Points on a hilly landscape, in no order, each with its height.
A ball rolls from a point to whichever of its 2 nearest points has the largest drop for the distance, and stops where none of them is lower. Distance is the straight distance between rows; heights are no part of it.
k782 height 6.04: [ 18   4   9   9  20  -1 -20   5 -19 -10 -11  16   6  -6   6  14  -5  -1
   7  -6   5  -8 -15  14   8   5 -15   6  17  -1  -8  19 -14 -23   0   1
   2   8  10  19 -18  -1   4]
k431 height 7.35: [ 27   3  -7  14  10 -10  -1   5 -13 -10   3  17  12 -12  14  -1  -9   1
 -17   4  -4  12 -18   0  -1  -4 -17  17  13 -24  -4  -3  -5 -16   1  14
  12  -7  -3 -15 -17   6  11]
k774 height 8.25: [  4   3  -3  -9   1  -6  23 -12  -7  -6   3  -2 -22  -3  11  -7 -29  10
   7   0 -13  10  -3   3  -2 -10   9   3   0 -19   0  -3   8   9 -14   1
   9   2 -19   6   9  -5  -3]
k108 height 4.02: [ 10  -1  -8  14  -2  -3  -8   8   6  -9   8   4  29  -7 -15  -6   7  -5
 -13  10 -26  13  -2 -10   5  -4   5  -5 -12  -4   4 -11  -1 -17   8  -1
  -5 -26 -15 -22   4  -4  -4]
k989 height 8.93: [-15 -10  15  -4   5   0  -1 -15  11  -5   5 -17 -11   2  -4   2   5  15
  -7  -9   0  -6 -14   5   2   2 -10   0   7  26   5  -7  10  17  -4   5
 -11  -3  11   8  20  -1  -1]
k639 height 5.47: [-11   6   2   9  -6  -2   6   9  19   5   4   0  13   0  -7 -21   5  -2
  -7   0  -2   1  18  -3   5  12  -3 -22 -29 -16  -6  -8  -6  -4  -7  -6
 -14   4  -2 -22   7  -6  -3]
k855 height 4.36: [-12   5  -7  19  -2  16   0   4   2   9   5   7  24  -2 -16  -3  12 -12
  -3  20   4   3  -1 -22 -11  10   0  -2 -13  -6  -2  -7 -23 -18  -4 -14
 -25  -6  -3  -8  -5  -3  12]
k751 height 5.67: [ -6  -8  -6  13  10  22 -15 -17  20  -9  -5 -17  -8   3  14   8  12  20
 -10   3   8   5  -7  -3  -3   8  15  -8  -5 -18  11   1  -2  11   1  -4
   9  -9  -6   3  -1 -14 -15]
k579 height 6.52: [ 23   9   6  17  18   2 -16   5 -16  -3 -12  26  16  -5  -6   5  -7 -14
  12   5   4   8  -4   8  19  -4  -3  -2  -6  -7 -14  17  -8 -24   6   1
  -3  11   1  13  -6   1   0]
k161 height 7.96: [ -2 -10  10  -8   6   5  19  12   2  13  11   4   4   7 -12   3  -9   9
   1  -8 -21 -13  -7 -11  -7  -5 -13   5   8   6   9  10   5   6   8 -12
 -19  10   2 -11  31   6  28]
k796 height 6.82: [  0 -21 -12   4   0   0  -4 -20 -16 -15  -1 -28  -9  -6  18  21   5   8
 -21  -6   9 -13   1   5 -11  -4   6  -1  14   0   8   4   9  11   0  14
  10  -9   6  15 -13   1  -4]
k897 height 1.59: [  1   4 -11 -17 -13   8  -2  -6  -9  20 -14   5 -22   3   3  14  -3   6
   0  11  23 -10   9   4  -7  -5  14   6   2  16   9  17   8  18   1   8
  12  15  12  24 -15   6  -3]
k902 height 8.57: [  0   2   4  -4   7   2  19  -6   8  -1   1   8 -10   0   4 -13  -9   4
  14  -1 -17   5  -1   2  11   1  -1  -9  -7  -8  -2   7   7   3  -8 -10
   2   8 -17   2  19  -9  -2]
k43 height 5.22: [-17   4 -12  30  -5  15   9 -17  -6   6 -10   4  -4  -8   8  16  10  -5
   2   6  14  -5  -2  -9 -18  -5   6   0   8 -21  11   8 -15 -21  -4 -18
   6   0 -13   4 -15 -12  13]
k228 height 7.32: [ -6 -10  -3   3   9  -3   3   3   2   9   7   6  21 -12 -23 -28   1 -10
 -10   7 -15  -9   9 -13  -6  -6 -11 -20   1   3  -7 -11  12   7 -13  -5
 -20  -1   0   1  12   1  16]
k877 height 3.64: [  8   4   0  -9   3  -7   9   0 -10  14  -6  12 -11   5  -1  17 -16   8
   3  -1  11 -10 -25   4   7  -1  -7  15  17  16   0  24  11  -3  -1   3
  -4  16   6  27 -10   3  19]
k455 height 6.15: [  7   0  15  14  16   2  -4   4  10  -1   0   1  17   0   7 -14   1  -9
   3 -10 -17   2  15  -3  17   4 -12 -14   6 -13 -13   3   8  -3  -3 -10
  -4  15  -3   4  11 -20   0]
k957 height 8.28: [-18  -1   4 -25 -19  -8   7   6  -5   1  11  -3  -3  -3 -15   9  11  -2
   9  -1  -4 -10  17  -8 -20 -14  -2  11  -4   2   6 -12   3  10  17 -10
   2  -2   2 -25  19  11   7]
k212 height 4.27: [-18  -5 -12 -17 -22  -3  17  -5 -14   3   8 -16  -4 -14 -19  -7   4  -9
 -12   0  10   0  10  -1 -14 -18   9   7   2   4   3  -3   6   4 -14  -6
   4  -8 -21  -6   6   8   6]
k839 height 6.88: [  8  -1 -16  15  -5   6  -6   1 -10  -3   0  15   0  -9  -6  -8   1 -17
  12  18   7  12   7  -1  -1 -13  18 -14  -3 -15   0  -1   3  -7  -8   3
   7   6 -19  19 -10   4  -9]
k433 height 3.90: [  5   5  14   2  10  -6  10   7   0  11 -10  23 -15  10  17  12 -17   2
  24   8  -1  -3 -10  -1  11   0  -6   8   6  -5  -1   6  -5   8  10   2
  -3  26  13   9 -10  -3   6]
k841 height 6.81: [  6  -6   4  -3   8   1  -3   4   3  14  -3   4  -5  11 -10  -5  -9   1
  11  10 -13   7  -5  -1 -15  -8  -2  -1   0   8  10 -18   5  17   9  19
   3  -3  14   8  10  10  -2]
k61 height 4.59: [ 14  -2  -3  12   5   9 -29   9  11  -9  -4  -6  -2  12  19  -2  11   0
  12   0   0   2   5  -1   7   8  15  -8   0  -9  -6  -3  -4   3   3   5
   5   0  10   9  -8   5 -28]
k470 height 8.51: [ -2  -1  -4 -21  -6 -10  14  -5 -22  -5  14  -3   0  -4  -9   3 -12   6
  -9  -9 -10   9 -12   6  -8 -15  -5   6   4   1   6 -16  12   0  -2  15
  12  -8  -8  -4  12  11   8]
k75 height 3.45: [ 11  -8  -9 -11 -18 -10   6   6 -27  -8   7   8   1 -16   2  -7 -14 -22
   7   3 -12   2  21 -19 -12 -24   7   4  17 -25  -6 -15  12  -5  -9   9
   6  -2  -7   7  -8   5  -9]
k626 height 5.72: [  0   3  10  -2   3  -8   0   3  15   7  -8 -10  -4  19  11  -3   2   7
   6 -11   0 -22   5   8   9   5 -16  -6  -6  37  -3   6   0  14  -5  -1
 -19  17  29 -12  -1   1   1]
k412 height 7.17: [  2  -2   0  -1   2  12  -8   3  16  27 -10  10 -12  15  -7   2  -2   7
  14  18  -3  -3 -10  -7   4  -2  -1   1  -8  15  18  -6  -1  19  15   9
  -1   6  18  -3   8   2  -1]
k232 height 3.76: [  0  24   5  -2   9  -8   2  -5  13  -1  -4   3  -5   9   8   9 -22   2
  16  -7   5  -4  -6  17  35  16   9   8 -11   6 -10  21  -9  -3  -9  -4
  -7   9 -11   4  -7 -12   3]
k835 height 2.91: [  0  -5  -2   0  -7  15 -14  -4   2  14 -17  11 -25   7  12   2   8   1
  14  18   9  -8  14  -3  -4  -8  16  -4 -11  12   1  10  -3  17   4   9
   9  15  19   9 -14   9 -17]
k798 height 4.39: [  1  -2   2 -17 -12  -9  14   8  -8   6   7   6 -14   0  -3  -8 -20 -19
  17  -2 -14  -1  21  -7 -16 -21  13   1  -5 -22  -2 -17  14   5   0   5
   9   4  -7   0   5   5 -10]
k924 height 5.05: [  1   4  -4 -17 -12  -7  21   5   0  16   9   7 -11   8  -1  -8 -16   1
  17  -1 -18  -2  24   0  -4 -17   9   2  -5  -9   2 -11  13  10   2  -5
   3  12   1  -9  22   4   0]
k296 height 4.60: [-12  -9  12  12  15  18   6  -7  21   2  -1  -2   6   0  -7  -8   8   2
  -7   0  -1  -7   1  -7  -6  14  -1 -13  -3  -7  -3   7  -9   5  -1 -14
 -15   1  -5 -11  17 -19   3]
k73 height 1.07: [ -7 -19   1   2   4   2   0 -15  -8 -11  14  -2   5  -2  -2  15   3  15
 -14  -3  -7   6 -20 -11 -21 -13 -11  10   4   1  12 -12  -2  -1  14   3
  -3 -11  -4 -10  11   1   8]
k393 height 3.48: [  9  14   8  -2  10   1 -21  10   1   3  -9   8   7   1   3   8   3  -9
   8  -5   9 -13  11  10  10  17   2   2  -8  14 -11  15 -12  -4   4   5
  -3   5  14   2 -16   2  -8]
k551 height 8.81: [-17  13  -5 -28 -28 -12  11   5   0   7  12  -3   0   3 -25  -3   5  -1
 -13  12  11   0  -3   6   5  -9   2   8 -13   8   8 -11   0  10  15   6
  -3  -8 -14 -13  14  13   8]
k413 height 5.52: [  5 -10 -12  21   6   7  -2   2 -16  -2   5  11   8  -9   7   6   2  -7
   2   7   2   9  -3 -28 -21  -2  -4   4  16 -17   0  -2   1 -18   2  -2
  -2  -5   2   6 -12  -2   4]
k901 height 7.50: [-16   3  -4  -5  -7  16  -2  -4  16  16  -9   4  -7   8 -12   2   5  10
 -11  22  16   2  -9  -1  -3   1   9  -1 -18  10  19 -12  -5  17   9  11
  -6   0   8  -8   5   7   0]
k149 height 6.62: [ -6  -3  -5  -5   1   1 -15  10   1   0   2 -14  20 -12  -4 -20  18 -10
 -12  -1  11   3  10  -1   0  12   1 -14   6   5 -14  -9  -1  12 -11   6
  -8  -9   4   9  -2   5 -12]
k93 height 8.29: [-10 -15  15 -15   2  -1  11  -1  -6   6   7  -7  -9   2  -6   8  -5   2
  -4 -13 -13 -14 -10 -10  -9  -6 -11  16  21  25   1  10   4  18   3  -9
 -15   7  11  -4  17   5  19]
k231 height 3.92: [  6  -4   5   7   8  11 -28   2  19   3 -10   1 -18  12  13  -4   5  12
  15   5   0  -2   6  10  -3  -1  11 -12  -6   6  -1  -5  -1  12   1  11
   3   5  23   6   0   2 -23]
k394 height 6.84: [ -2  13   4  -8 -11  -7   6  -2  26  -1  10  -1  -3   6  -8   2   1   8
   4  -8 -10  12   3  16  17   4   8  -2 -27 -13  14 -11   0  -7  13  -9
   3  -2 -11 -33  17   2  -8]
k434 height 6.45: [  0  -5 -24  10  -3   9  -7 -14  -1  -1  -8 -12   0  -7   3  -8  15  -3
  -6   1  22   4   3   2   0   5  12  -9   0 -18  -5  14  -2   2 -12  -2
   7  -2 -22  24 -10  -5  -9]
k31 height 5.13: [  9  -4  -7   8  -4   6 -21   5   3  -5  -8 -12  -1   4  13 -10   7  -6
   2 -16  11   7   7   1   0   2  13 -12  11 -12  -1  -2   3  14  -2  10
  10  -8   1  19  -7  12 -26]
k614 height 9.20: [ -6  -3  12   5   6   0 -15 -10  15 -11  -7 -19  -5  12  13   9   6  16
   3  -8  -5  -2 -18  16   6  11  -5  -7   5  23   4 -12   3   8  -6   7
  -6  -8  12   3  12  -6 -14]
k4 height 7.79: [-11  -6   6 -14 -12  -5   2  -2  -3 -11   0 -14 -18  -8  19  19  16  -1
   1  -4  11 -13  24  -6 -15  -5   2  11   2   4  -4  13  -4   3  12 -14
  12  -3  10  -5 -15   1 -12]
k250 height 7.25: [  9  -6   6  15  18   1  -4  -4   6 -18  -6 -16   4   6  19  -5   2  13
  -3 -11 -11  10 -20  -9  10   8   0   2  15 -25   3   5  -2   1  -8   5
  10 -10  -1   2  -2 -16 -11]
k389 height 8.19: [  5  -4   0 -17   0 -20  21   0 -21 -14  13   0  -3  -8   3  -3 -18  10
  -8 -11 -11  14 -12   2   0  -5 -12  14  19   4  -2   1  14  -8  -5   6
  12  -5 -11  -5   7   7  13]
k927 height 7.66: [ -6  -5   5  -2   5   2  11   4   7  13  10  16  17  -3 -16 -10   2  -7
  -4  -1 -14  -5   6 -12  -8  -3  -8  -6   1   5   0   0   8   6   1 -13
 -16   7  -6 -17  23   1  28]
k323 height 8.62: [ -9  -8  20 -10   3  -1   8  -7  -6  -8   0 -15 -14   8   6  13  -6  12
  -3 -10 -11  -9 -19   2  -3  -8 -13   8  17  38   3  -1  10  22  -2   5
 -10   1  16  10  13   2  14]
k469 height 6.35: [  5  18   8  -2  -3 -13  11   4  22   5   2   4   1   9  -1 -13 -14   5
   7 -19 -24  13  12  18  16   7  -4 -13 -18  -3   6 -14   5  -6   0  -6
   1   8   0 -30  15   3  -7]
k305 height 6.33: [  0 -11  -5  -9   4  -6  -9 -12 -13  -8   4 -22   1  -4   7   8   7   5
 -16 -16  18   0  -8  11  -2   3  -5   6  19  12   0  -7  10   6   1  11
   7 -13   1  21 -10   4  -3]
k483 height 8.04: [-10  -8   8 -25 -11  -2   4  14  -3  -7   6  -6  -7  -6   7   4  18 -13
   2 -13  -3 -15  29  -9 -12  -3  -5   5   3  10 -10  -1   5   6  18  -5
   2  -8   8 -16   5   4  -4]
k295 height 7.51: [ 11   7  16 -10   7 -16  10   9   7  -7   5  -2  -9   6  28  -5 -18   5
  15  -7 -15   8   2  11   6   4  -2   8  15 -15  -5  -8   7   5  -2   8
   4   6  14   3   1  -8 -10]
k915 height 4.71: [ -9  15  10  -5   6  -7  10  -5  10  -2   4 -10   4   7   8  -7 -13   5
   3 -14   5  -4   0  20  29  20   0   0  -6   9 -21  17  -4  -1  -7 -10
 -14   1  -7  -5   3  -9   1]
k999 height 3.10: [ -5  -6   9   5  10   7 -10  -3   4  -9  -1  -1  -1   8  -9  24   9   9
  -9  -6  -6   2 -21   1  -7   5 -13   6  -1  13   6  -5 -18  -1  11   2
  -4 -12   7 -12  -2   1  -1]
k423 height 2.32: [ 11  14  15  -5   6 -10   5   9   3  15  -4  14  -6  18   4  16 -15   2
  14  -8   3 -10 -20   7  23   5  -5  14   7  19  -6  16   6  -5   0   0
  -4  16   8  16  -9  -4  17]
k408 height 4.21: [  3  -5  14   6  17   6   0   1   2   0   1  11   4   0 -10  17   5   3
 -12 -11  -3 -10 -28  -1  -1  10 -15  12  -1  18   3   8  -7  -5   0   1
  -8  -6   2   0   0  -7  25]
k234 height 7.24: [ -5  13   0  -6 -14   4   6   1  25   8   1  -4  -8  10  -5 -11   2   8
  -2  -4   9   6   1  16  26  14  10  -5 -33  -6   8  -4 -10   5  -1   8
  -4   0   1 -15   4   2 -12]
k98 height 2.45: [  9 -16 -18 -11 -21 -11  13  -5 -30  -8  12   2   8 -15  -8  -1  -2 -18
  -8  -3  -6  -7  12 -20 -18 -16   6  11  18 -13  -2 -11   9 -10 -10   3
   5  -9  -4   6  -3   6   2]
k942 height 4.83: [  4  -1  19  -4  13  -5 -16   4   0  -4  -9  -5   2  11   1  12  16  -6
   3 -13  -5 -20   7   2   4  10 -19   1  -9  38  -8  11  -7   7  15   0
 -12   2  22 -21  -5   0   3]
k838 height 7.54: [ -5  10  -3   0  -1   0   5   2  17   3  -3   2 -14   3  -1 -18  -1   0
   5   6  13   7   4  14  19  12  15 -16 -26  -8  -4  11  -7   4 -10   3
  -4   2 -15   1   3  -4 -11]
k29 height 7.49: [ -9  -6  -7 -10 -17   2  -4 -16  -4 -13  -6 -16 -18   1   7  23  20   5
 -16   7  24 -14  12   1 -15 -10   7   2  -4  23   4  14  -1   7  10   0
   4  -5   8  -4 -18   8  -4]
k320 height 6.42: [  2  11  25   0   2 -14   5   1  17   9   1 -11   6  23   4  -6  -9   6
  13 -16  -5 -13   3  14   7   6 -12  -6   5  31   1  -5  15   9  -4  -4
  -9  16  20   6   1  -2   4]
k459 height 5.54: [  0   0  12 -10   6  -2  11  -2   1   0   3  11 -21   8   8  13 -12  16
   7   6  -8  -1 -12  -6 -13  -2  -6  14  -2  -5  11   0  -1  10  19   7
   4   9  12 -18  -1   5   4]
k689 height 6.96: [ -4  -6  -6  -3   6   1   4   1  -2   7   4  -4  16 -12 -13 -19   9 -15
  -7   0  -2   3   9  -8  -1   5  -5 -11   8   4 -11 -15  12   7 -12   3
  -4  -8  -2   9  13  -4  -5]
k45 height 2.57: [  4  18   5   4   8   3 -18   1  12   7  -9   5  -6  11  14  15  -7   7
  15  -5   7  -1   9  15  22  15  11   8 -20   3  -6  17 -10   5   5   2
   0   9   7   3 -12  -6 -15]
k732 height 4.53: [-24  -2 -18  18  -5  24   6 -26   5   9  -4  -4   2  -7 -13   9   9   2
 -14  13  22  -2 -15  -6 -23   0   3  -1   0 -10  18   9 -16 -13  -8  -9
  -1  -8 -18   5  -5 -12  19]
k132 height 5.14: [-16 -11   1  13   7  20  -6  -5  23   3  -2  -5   1   5   3  -7  12   5
  -1   5  -3   4  -5  -9  -1  11   7  -8  -9 -16   5  -4 -11   4  -6  -7
  -5  -6   1 -10  11 -12 -13]
k620 height 7.14: [ 12   5   9  11  12  -1 -15   2  11 -21  -5 -19  13  10  10  -5   3   9
   5 -20 -11   9 -12  11  27  22  -2   2   6  -9   0   3  -6  -6  -6   0
   9  -5   5   2  -2 -15 -10]
k936 height 8.80: [-10   2 -10 -17  -9  -5   0  -7  -5  -2  13  -3  -1  -7 -13  10   2  10
 -14  -3   6  10  -5   5  -3 -10  -4   2 -14   6  10 -17   7   1  18   5
  14 -12 -16  -5   7   7   3]
k539 height 7.78: [ -6  12 -15   3 -13   8   3   3   6  10  -5   4 -10  -7 -12 -14  -6   1
   0  23  16   7  -7  13  17   9  15 -10 -30  -2   2  15 -13  -1 -10   0
   2   2 -26  -1  -8   1  -8]
k529 height 6.24: [ 13  -1  -9  25  22  15 -21  -5  -1  -5  -9  -1  13   1  -1  -4   9   6
   1  -5   5  13 -26  10  13   6   1   0   4  -9  -3  16 -16 -11 -17  -1
   3  -5 -10  22  -9  -7  -4]
k169 height 7.22: [ -9  -7  -4  -4 -10   2   5 -23  -6  -8   1 -18 -21   5  10  31   2  15
 -19   4  18 -14  12  10 -11 -12   6   3  -1  10  16  10   6   9  10   8
   8  -2   8   8 -14   2   5]
k960 height 7.57: [  8   2  -3   8   2 -10  -7  15 -20  -5   1  20   8 -13  -3 -13  -7 -17
   4  10  -7  11   7   2  19  -6  -7 -11   5   8 -17  -1  17 -11  -4   3
   2   9  -9   9  -5   0  -6]
k530 height 3.41: [ -6  -9 -19 -16 -14  -2   8  -6 -22  -3   8  -2   8 -12 -13   4   9 -20
 -12  -4  12   0  14  -9 -21 -12   6   7   7   1  -3 -12   8   0  -6   0
   4 -14  -7  12  -5   9   6]
k480 height 5.68: [  7  -6  -6  -3  -8   6 -18  -7 -10 -11  -5 -24   3   1   5 -12   5  -1
  -7 -21  15   6  -4   8  -4  -5   6 -14  17   5   2 -14  10  20  -2  16
  12 -10   6  21  -4  15 -22]
k227 height 4.81: [ -1  13  -1  10  -1  -7   3  13   8  -7   2  -1  23 -11 -14 -15   3  -8
 -14  10  -8   0  14   0  19   7   6 -16 -27  -4   0  -9  -9 -11  -3  -1
 -12 -17 -14 -26   6   1 -13]
k99 height 8.05: [-10  10  -5   9 -18  12  -3   0  19  11  -6   7  -7   1 -11   0   8  -7
   6  19  26   1   4   4  -1  -7  14  -4 -24 -11   9   1 -12  -8  -3 -13
   5   4 -12  -3  -5  -4  -8]
k909 height 5.08: [-13   0 -13 -14 -21 -11  22   0 -16   3   7  -2   7 -19 -25 -10   0  -3
 -13  14   0  -7  -4  -1   2  -2   0   3  -2  11  -2   8   1  -9 -10  -9
   0  -2 -29  -7   2  11  13]
k194 height 7.76: [-18  -2 -10   6  -7  20   0 -13   4  16  -9  -2  -9   3  -9  10   8   4
  -6  26  13  -3   2 -10 -23 -11   9   1 -12   6  22  -6 -10   7   2  -3
   1  -1  11   5  -4   3   2]
k627 height 3.70: [ 10  16 -14 -15 -14 -10   2   4 -12   4  -4  -1  -2  -3  -2  -4  -6  -6
  -1  -4  18   2   6  20  11   8   4   6  -3  16  -9  12   6  -4  -4   3
  12   3 -13  13 -15  10   4]
k727 height 6.66: [ 17   9  16  15   7 -14  -3  10  11 -11  -3  -8  16   6   6 -17  -7  -3
   4 -10 -22   3   0  10  22   3 -11  -8   4  -4  -2  -9   3 -13  -5  -4
   7  -2  -2  -6   9 -16  -3]
k671 height 9.42: [ -8  -2   9  -1  -1  -2  -6  -6  18 -11  -3 -22  -5  11  20   8   7  11
   2 -16  -7   4   3   8   9  17   3  -4  -3   5   3  -5   2   8   8   3
  -3 -10  11 -11  12  -5 -21]
k617 height 2.99: [  1  -7  -5   7   3   2   1  -1  -6 -11  18   6  21  -5 -10   6   7   6
 -15   5 -18  17  -8 -19 -14  -8  -8   3   1 -15   7 -13  -5 -22  11  -4
   4 -15 -11 -17   9  -2  13]
k368 height 4.20: [  2 -10 -21  -6  -9  -2   2  -4 -24  16   4  10   5  -6 -20   9  10 -13
  -7   7   9   0   0 -21 -31 -14  -1  13   7   5   9 -16   7  -5   3   2
  -3  -6   6  15  -9  15  16]
k147 height 6.21: [  8 -12   5   1  -1  -5   8   9  -6  -9  11   3  10 -15   8 -16  -9  -7
   2  -2 -31   5  17 -17   1 -10  -1   1  17 -23  -9   2  10 -10   0  -4
  -2   0 -10 -15  16  -5   5]
k314 height 4.99: [  5   0   1   1  10  -2   1   4  -1   3   4  12  11  -8 -12  -2   1  -5
  -6   3   1  -1  -7  -6   7   9 -12   4   0  14 -10   9  -2  -6  -5  -6
  -4   6  -6   8   2 -11  19]
k140 height 5.70: [  5  10  -1   2  12   3 -14   0  -2  -5  -8   1  11  -4 -11  -5   0  -3
  -8  -7  16   5 -14  19  21  12   6   0  -8   0  -8  11 -15  -6 -14   3
  -5  -3 -11   8  -6  -2  -2]
k268 height 8.55: [-19   4  -3 -18 -16  -5   9  16   5  26   2  -6   7   8 -19  -5  10   1
   1  10   4 -13   7  -7  -6  -5  -4   3  -7   7   9 -13   3   7  16  -2
 -13   8  -1 -24  13   9  15]
k583 height 6.93: [ 30   5   3  25  11  -6 -16   7 -14 -14  -3  18  18  -8   5  -4 -12  -7
  -1  14 -15  19 -10   0  11  -7  -4   5   3 -16  -5   2  -7 -24   1   8
   5  -6  -1  -2 -13  -1   1]
k866 height 6.74: [ 10  -6 -13  24  10   2  -9  -3  -1 -11  -3 -13  17  -4   2 -18   2   9
  -9  -6  -7  19 -26  -2  16   9  -1  -3  12  -6   5   1   0  -7 -19   8
  12 -18 -11  17  -3  -9  -3]
k549 height 5.50: [ -6   2  -6  -2   0  -1  11   8  -8  -4   6  12   6 -16 -14  -9   2  -9
  -8   8  -4  -4   4  -3  13   5  -8  -2  -5   7 -16  15  -1 -11  -4 -13
  -6   2 -19 -12  -1  -4   6]
k414 height 6.22: [-19  -5   3   5  -2  10   9  -5  -4  -8  -5   4 -17   3   5  22  10   4
   5  -2   0 -14   2 -21 -27  -8   0  15  14 -13   5  13 -16 -13   9 -29
   6   3  -1 -17  -3  -6   6]
k791 height 4.87: [ 13   3  11 -10   6  -8   8   8  -1   2  -7  15 -31  11  22   7 -13   4
  24  13  -6  -5  -2  -1 -11  -5  -4  10   0   2   0  -1  -2  13  11  12
   2  16  21 -11  -6   2  -4]
k418 height 7.75: [ 15  -8   0  -3   8 -14  10   5 -20 -11   9  17  13 -16  -1   4 -12  -1
 -12  -4  -3   9 -21  -3  -1 -12 -18  15  17  -6  -2   5   3 -21   2   8
  10  -5  -6 -13  -8  -4  20]
k493 height 7.03: [  4   4  22  -2   5 -16   2  10  10  -7  -3 -13  -6  18  23  -4  -6   1
  17 -13 -19  -3   4  16   3   7 -12  -6   8  13  -2 -16   8   5   5   5
   4   9  23   2   4  -6 -10]
k706 height 4.19: [  6   7  11  -5   6  -7 -15   9   5  -1  -3  -7  13   4   2   4   7 -11
  -1 -13   4 -15  20   6  11  19  -8   6  -8  24 -12   2 -14   1  13   6
 -13  -2  21 -16  -7   1  -8]
k565 height 6.11: [ -3  -7 -11   1  -4  10  -3 -15  11  -5  -4 -12 -12  -2   6   7   4  11
 -10   3  21   0   5  11  -1  12  14  -4  -6  -9  -1  12  -2   5  -9  -1
   8  -9  -6  15  -9  -9  -3]
k811 height 6.19: [ -3   4  -3  -5   7   5 -19   4   0   3  -6 -11   8   2  -9 -14  11   0
 -10  -2  24  -2 -10  13  12  19   3 -11  -2  13 -13   0 -10   3 -13  11
  -6  -8   9  13  -5   2  -5]
k932 height 7.88: [ 10   0  10  -3   1 -10   8  -2  -7  -8  -3  -2 -15   2  16  -9 -18   2
  13  -3  -1   9  -1   3   1  -7   8   3  16 -25  -1 -13   5  14 -11  16
   9   4   2  12   5  -1 -16]
k123 height 6.44: [  7   0  -6   0  -1   3  -3  10   2  11   6  17   2  -1  -8 -10  -6 -11
  11   4 -17  12  10  -9 -13 -18   6  -6  -2  -7   4 -31   8   9   9  20
   5  -7  14   2  11  11  -9]
k669 height 2.75: [  1   8  -9 -21 -14  -2   7   0  -3  11  -1  -6 -13   3   0   2  -4  -2
  -2   2  18  -2  10  11  -1  -2  16   2  -7  11   5   2   9  14   6   7
  11   2   0  15  -9   9  -1]
k686 height 3.74: [-14  -6  -6  15   5  18   3  -4   6   8  -6   0  12  -4 -17  -1  11  -3
 -10  15  18  -1 -14 -13  -9  14  -3   0  -8  -3   0  15 -24 -12  -8 -10
 -15  -7  -7  -4  -5  -7  11]
k189 height 5.75: [ -3  -9   7  -1   4   0   1  12  10  -4  13  -1  17  -5   5  -8   4  -8
   0  -3 -26   0  23 -21  -9  -3  -1  -5  11 -21  -1  -9   8 -14   7 -17
  -4  -2   2 -23  16 -10   2]
k395 height 4.90: [ 13 -12 -10   7   6  -3  -3  -1 -25  11   1  27   5 -11 -13   6  -3 -10
  -4   6   5   7 -11 -19 -17  -2 -15  10  13  -1  -2  -2   4 -12   2  12
   1   0   8  18 -14  11  16]
k229 height 5.51: [ -7  12   9   1  11  -2  10   0  11   4   3  -3   1   7  13 -14  -5   5
  16 -10  -2  -7  18   8  23  14  -5 -12 -10  -6 -15   5   5   3  -5 -18
 -11  18  -1   0   7 -12  -4]
k298 height 7.18: [ -4  -2 -17  11 -17  14   3  -9 -12  10  -6  10  -4 -17  -9   1   3 -17
  10  14  18   1  11  -7 -16 -20  15  -2  -7 -13  11  -5  -2   0 -15  -9
   4   3 -20  25 -14   3  -2]
k937 height 5.23: [-11  -6  -1   3   2   5   5   4  17  -7   6 -10  22  -3  -7 -10  18  -7
  -9   1  -9  -5  22  -9  -1   9  -5  -9   0 -17  -9   1  -3  -7   0 -18
 -12  -7  -7 -24  11  -7   2]
k806 height 5.43: [ 15   2  13   6  15   4 -13   7  -5 -11  -9   2  -3  12   8   9  -6  15
   8  -3   0  -5 -30  14  -1  11  -8   8  12   5   1   6  -8 -10  -2   5
   6   4  19  17 -13   0   5]
k251 height 6.07: [-10  -4   6 -16  -7  -1  13  -4  -3  -2   3  -3 -28   3   8  16  -9  13
   6   3  -4  -9   2  -8 -23  -6   7  22   6 -10  10  10  -6   1  13 -12
   4  10   6 -17  -1   4   7]
k659 height 5.79: [  6  13  10 -12  -5 -18  15   5  13   8   9   3   4  13   1 -17 -17   5
  12 -16 -22   2  22  11   6   2  -3 -19  -6  -2   0 -10  22   2   1  -9
   2  12   1 -14  21   7   2]
k475 height 6.00: [ 16  -1  -6   7   1   2 -10  10  -6  -8   2   7   4  -1   7  -5   3 -11
   3   4  -4  12   5 -17 -17 -10   7   2   6 -20  -1 -18   8  -5   7  10
   4  -6   5   5 -10  11  -9]
k775 height 4.61: [  5   2   1   0   4   0  -6  -6 -11   5 -12   5 -15   6   7  16 -11  16
  -3   2  11  -5 -23  17   0   5  -3   6  10  18   0  12   9   0  -2   5
  10   6  15  28 -18   9  11]
k42 height 5.73: [-19  10  -6  18  -9  10  -3  -6  -2  -1  -6   0  -1  -5   3  19  19  -8
   0   4  10  -3  10 -18 -23  -8   1   4   2 -10   2   3 -23 -21   4 -26
   9   0  -6 -11 -16  -2   5]
k47 height 7.23: [ 14   0 -16  21  -9   4 -15  16 -22  -6   0  12  18 -16   7 -11  -2 -19
   6  12   1  17   1   6  21  -9   5 -20   5  -7 -16   7   8  -9  -4  -1
   3   9 -22  21 -13   9 -16]

For each start below, name the point where the ball stops.
k93 -> k140
k389 -> k423
k774 -> k45
k841 -> k98
k620 -> k45
k268 -> k897
k796 -> k897
k671 -> k45
k838 -> k98
